A landscape with many valleys, sampled at points; each row gives a point and its height.
From any point a ball rolls to the lowest of the 2 points nearest to it. It stops when none of these is lower. Distance is the straight distance between rows; heights are no part of it.
Q_327: [ 54 109 112 154 142  70  86  71 204 137 101 177 138 117 104  73 192 112
  74 107 190  89]  height 570
Q_308: [137 194 147  80 132 192 180 142  94 134 115  54 163 134 167 160 101 119
 172 117 142 166]  height 174
Q_896: [159 164 180 102 167 158 164 145  80 126 124 106 118 120 135 129 115 121
 179 120 113 157]  height 324
Q_796: [137 204 189 104 209 164 211 149  48 104 134 104  92 128 154 122 117  92
 211 150 141 193]  height 523
Q_240: [ 86 104  92 162  99  84  82  97 180 141 121 178 158  97 110  95 167 142
  73 102 161  97]  height 496
Q_900: [176 122 134 112 120 120 119 158 145 144 116 124 130 117 145 133 113 119
 154 134 134 129]  height 355
Q_691: [ 85 104  97 134 118 107  92 108 189 155 118 147 121 130 114 128 118 132
  80 117 140  84]  height 701
Q_545: [130  93 107 118  74 158 106  96 147 126 156 116 158 152 115 154 135 134
  79 133 116  95]  height 611
Q_503: [124 187 124  87 109 147 183 155 120 153 157  93 151 152 153 157 155 171
 160  97  74 134]  height 549
Q_15: [142  95 128 153 121 130 122 154 111 107 102 146 115 108 130 111 112  53
 114 145 214 140]  height 707
Q_863: [149 139 118 125  85 193 154 126 104 127 126  51 141 125 162 166  82 109
 142 139 160 158]  height 411
Q_247: [168 131 165 104 141 159 166 113  98 118 163 114 120 152 130 162 101 159
 143 145 110 138]  height 746
Q_150: [169 129  98 112  95 131 124 132 168 129 117 104 132 140 155 144 109 134
 142 114 109 113]  height 274
Q_12: [110 109 139 156 154  58  92 114 124 113  99 219  63 118 102  70 158  79
 108 147 146 107]  height 700
Q_255: [143 122 154 136 159 104 109 134 106 105 133 178  61 122 117  88 118 108
 112 148 115 124]  height 594
Q_81: [131 160 149  92 138 176 183 162 121 120 138  53 140 152 145 164 123 140
 177 134  90 133]  height 603
Q_460: [143 106 181 132 134 166 141 119  78  92 134 141  81 139 105 126  98 117
 142 171 142 156]  height 800
Q_283: [165 108 160 149 157 131 131 146  95  88  93 151  94 120 148  99 127  43
 123 154 201 158]  height 680
Q_844: [107  96  54 149  83 116  89 100 172 134 152 117 160 139 125 140 155 161
  86 127 110  85]  height 326
Q_827: [107 126 107 119 138 131 131 109 148 159 189 119 152 143  82 144 115 202
 147 110  65 113]  height 777
Q_777: [120 109 136 133 138  61 114 118 144 117 113 184  92 112 116  93 148  87
 109 135 173 103]  height 682
Q_272: [137 114  80 121  71 171 121 112 130 129 158  88 153 143 136 174 112 143
 117 126 101 127]  height 542
Q_529: [156 172 155 117 151 135 159 152  58 114  99  80 153 120 152 134  92  97
 182 160 148 167]  height 247
Q_906: [103  95 143 145 145 106 112 106 116 116 130 198  87 119  88 100 122 123
 109 143 126 109]  height 625
Q_401: [122 121 133 115 123 155 156 152 125 140 147  91 137 151 142 166 111 144
 112 142  89 112]  height 665
Q_239: [149 101 182 162 161 147 132 143  76  67 106 142  83 124 119 100 120 109
 149 176 152 157]  height 831
Q_512: [125 163 149  91 170 124 168 145 113 136 155 121 131 145 119 143 127 163
 178 102  72 140]  height 478
Q_361: [174 150 151 112 137 135 143 172 117 140 121  90 128 112 136 134 119 124
 173 114 109 147]  height 384
Q_198: [148 170 189 136 204 156 173 144  27  87 113 122  84 119 146 130 128 118
 203 167 139 195]  height 488
Q_338: [136 209 179  72 165 171 203 149  70 133 122  77 154 142 162 137 120 114
 186 126 142 173]  height 225
Q_67: [160 125 145 137 176  94 109 170 104 117 109 163 114 101  94 103 126 101
 155 124 124 141]  height 650
Q_468: [ 85 129  85 162 154  82 105 115 168 167 115 132 154 134 103 111 119 183
 109  93  96 118]  height 528
Q_171: [118 172 111 120 127 116 131 158 147 165 130  95 159 121 131 147 154 186
 171  69  48 121]  height 339
Q_785: [135 139 115  96 121 180 160 148 143 137 159  55 142 144 161 176 110 133
 141 131  81 137]  height 632
Q_205: [ 85 100 121 171 163  85  89  88 137 141 135 201 105 130  84 101 118 142
  90 124 130 120]  height 652
Q_6: [ 82  98 125 153 136  80  90  76 183 135 140 158  97 129 108 101 138 125
  84 118 140  97]  height 675
Q_459: [109  81 101 136  66 131 116 106 177 128 128 104 127 118 135 147 155 104
  76 118 161 107]  height 553
Q_626: [115  90 150 130  97 104 116 111 170 120 108 142 111 113 130 102 175  61
  84 130 208 112]  height 635
Q_565: [149 160 176 122 163 156 168 150  39 104 117 155  71 121 144 116 109 104
 170 166 135 176]  height 443
Q_374: [126 135  81 116  58 164 121 129 138 128 127 106 158 156 146 169 158 167
 114 113  75 109]  height 571
Q_871: [162 169 177 111 173 137 126 162  77 122 104 123 120 121 158 126 108  75
 171 167 153 146]  height 338
Q_10: [ 92 140  36 179 115  93  82 102 178 171 121 133 165 123 133 118 141 179
 107  93 105 106]  height 589
Q_842: [106  73 152 151 153  88 113  72 177 112 108 186  87 118  99  76 189 108
  93 129 181 109]  height 734
Q_125: [124 116 128 143 164  65 102 158 142 126 115 191 126 100  85  99 126 123
 124 134 127 134]  height 613
Q_644: [129  92 123 135 109 134  94 100 158 138 163 128 147 120  85 127 126 177
 127 122 115 104]  height 840
Q_148: [155 148 142 111 107 163 165 144  88 140 129  88 148 138 131 138  86 125
 153 140 146 164]  height 345
Q_793: [158 148  81  91  77 171 155 156 131 127 121  75 169 140 173 153 120 130
 150 118 119 139]  height 337
Q_181: [131  97 127 142 104 117 124 127 132 136 143 152 144 135 127 147 117 145
  93 143 128 126]  height 683
Q_446: [107  65  95 136  71 119 106  75 203 131 135 135 149 132 131 131 181 132
  78 123 152  96]  height 501
Q_889: [148 115 175 118 120 145 118 129  99 118  90 142 133 128 136 134 102  92
 128 171 190 143]  height 492
Q_489: [ 71  90  61 150  86 106  78  77 198 127 142 146 161 116 112 125 178 153
  80 109 149  76]  height 432
Q_392: [137 146  61 149  86 100 115 141 185 149 124 116 160 118 156 138 159 160
 133 102  89 115]  height 502
Q_532: [114 130  59 139 113 107 120  96 154 142 173 128 144 137 116 130 118 175
  96 118  94  89]  height 416
Q_789: [124 149  95 117 103 155 160 140 135 150 160  99 151 142 139 162 147 186
 121  97  63 117]  height 505
Q_638: [128  90 151 124 101 159 106  81 127 101 148 119 128 150 115 160 113 123
  83 142 121 119]  height 663
Q_689: [148 105 165 123 129 142 107 134 105 100 104 171 109 126 115 120 128 109
 106 148 160 133]  height 552
Q_124: [130 179 115  92 106 183 169 174 100 137 119  85 165 140 162 150 120 131
 158 114 141 127]  height 250
Q_188: [141 123 152 132 154 104 120 135 114 132 125 147  99 144 116 113 113 128
 117 120  99  99]  height 559
Q_130: [120 138 127 137 147 102  81 111 148 142 125 168 131 114 118 108 108 162
 109 115 129  94]  height 755
Q_703: [158 110 111 132  91  85 105 138 172 124 120 133 144 108 150 118 143  99
 105 134 148 116]  height 689
Q_375: [133  91 162 163 149 109 106 122 111  67 109 183  55 126 116  82 142  87
 128 172 148 120]  height 629
Q_743: [141 117 123 107  76 159 129 125 120 119 138  73 143 132 145 161  93 121
 115 134 136 130]  height 475
Q_138: [122 105 108 138 113  82 113 132 171 129 107 160 132 103 121  92 167  77
  87 121 177 109]  height 659
Q_957: [131 159 136 110 141  92 139 156 144 141 142 114 157 130 121 128 136 172
 156 109  57 116]  height 418
Q_40: [ 74 108  94 158 156  58  82 107 167 148 111 192 138  97 103  79 167 113
  87 104 176 118]  height 539
Q_78: [145 168  72 124  88 132 134 159 150 160 140  94 169 118 155 137 162 166
 170  91  71 125]  height 427
Q_964: [101 117  95 157 147  77  93 138 155 139 118 171 147  81 102  85 135 122
  92 112 141 126]  height 575
Q_969: [104 129 100 118 101 145 123 155 132 153 122 103 134 137 120 151 115 137
 105 113  87 108]  height 708
Q_291: [177 121 140 142 131 103 125 177  99 121 104 144 111  96 128  89 121  86
 140 123 155 147]  height 685
Q_486: [ 87 151  53 157 126 121 107  88 156 173 169 112 164 128 117 142 135 204
 126  79  54 125]  height 703
Q_158: [144 122 130 125 130 127 122 119 137 118 156 115 131 136  75 135 116 177
 146 117  76 109]  height 807
Q_968: [130  80 137 134  78 133 119 116 158 116  96 112 134 132 141 123 149  81
  98 130 179 119]  height 600
Q_758: [ 91  97 154 158 158  96 103  84 140 104 115 224  57 112  98  61 186  77
 106 146 185 114]  height 717
Q_554: [118  75 135 133 102 130 101 103 147 128 126 160 117 123 105 126 129 120
  82 126 158 120]  height 643
Q_241: [118  77 165 142 117 140 111 109 126 108 105 184  87 120 121  99 140  93
  83 150 178 116]  height 599
Q_890: [105 127  58 114 130 144 131 101 162 172 186 104 154 142 113 172 143 214
 152  94  42 114]  height 743
Q_258: [ 92 137  24 164  84 123  89 103 173 158 143 104 162 122 143 151 146 179
 110  90  61 110]  height 651
Q_880: [114 202 176 108 193 183 195 140  53 116 119  64 148 141 165 136  96 133
 198 162 174 180]  height 281
Q_83: [145 103 145 118 122 135 138 119  98 124 169 145 112 139 124 157 102 150
 116 153 134 155]  height 719
Q_440: [147 133 171 118 161 179 166 127  68 102 142 103 103 141 127 147  81 129
 151 168 132 163]  height 772
Q_805: [161 102 161 163 150  89 115 152 110  99 105 179  69 128 130  99 135  60
 125 161 174 141]  height 657
Q_313: [143 116 148 127 120 157 136 134 111 116  94  94 147 134 159 147  83 100
 118 173 167 142]  height 423
Q_882: [139 160 168 101 151 125 130 143 115 118 141 132 105 148 118 127 107 149
 139 122  80 132]  height 521
Q_989: [126 189 150  68 138 161 193 147 117 130 152  53 156 162 162 170 156 145
 174  92  95 154]  height 576
Q_254: [114 125  99 122 115  93  88 140 153 153 114 152 131 120 130 132 115 120
  99 103 119 109]  height 726
Q_696: [143 156 154 142 137 175 141 134  67 120 101  85 155 123 161 141  69  77
 149 171 181 165]  height 341
Q_941: [156 141 174 131 160 136 140 159  77 127 101 144 104 117 132 132 113 116
 154 150 122 158]  height 386
Q_628: [120 144  84 132 130  99 121 132 151 156 131 138 142 153 119 141 115 179
 122  89  88 110]  height 472
Q_997: [128 186 202  79 177 163 205 144  82 116 152  97 125 140 135 131 143 127
 201 104 116 169]  height 270

For each start below, name the point where the ball stops.
Q_254 | Q_171
Q_460 | Q_529
Q_842 | Q_489
Q_644 | Q_529
Q_158 | Q_844
Q_283 | Q_171
Q_12 | Q_489
Q_703 | Q_489
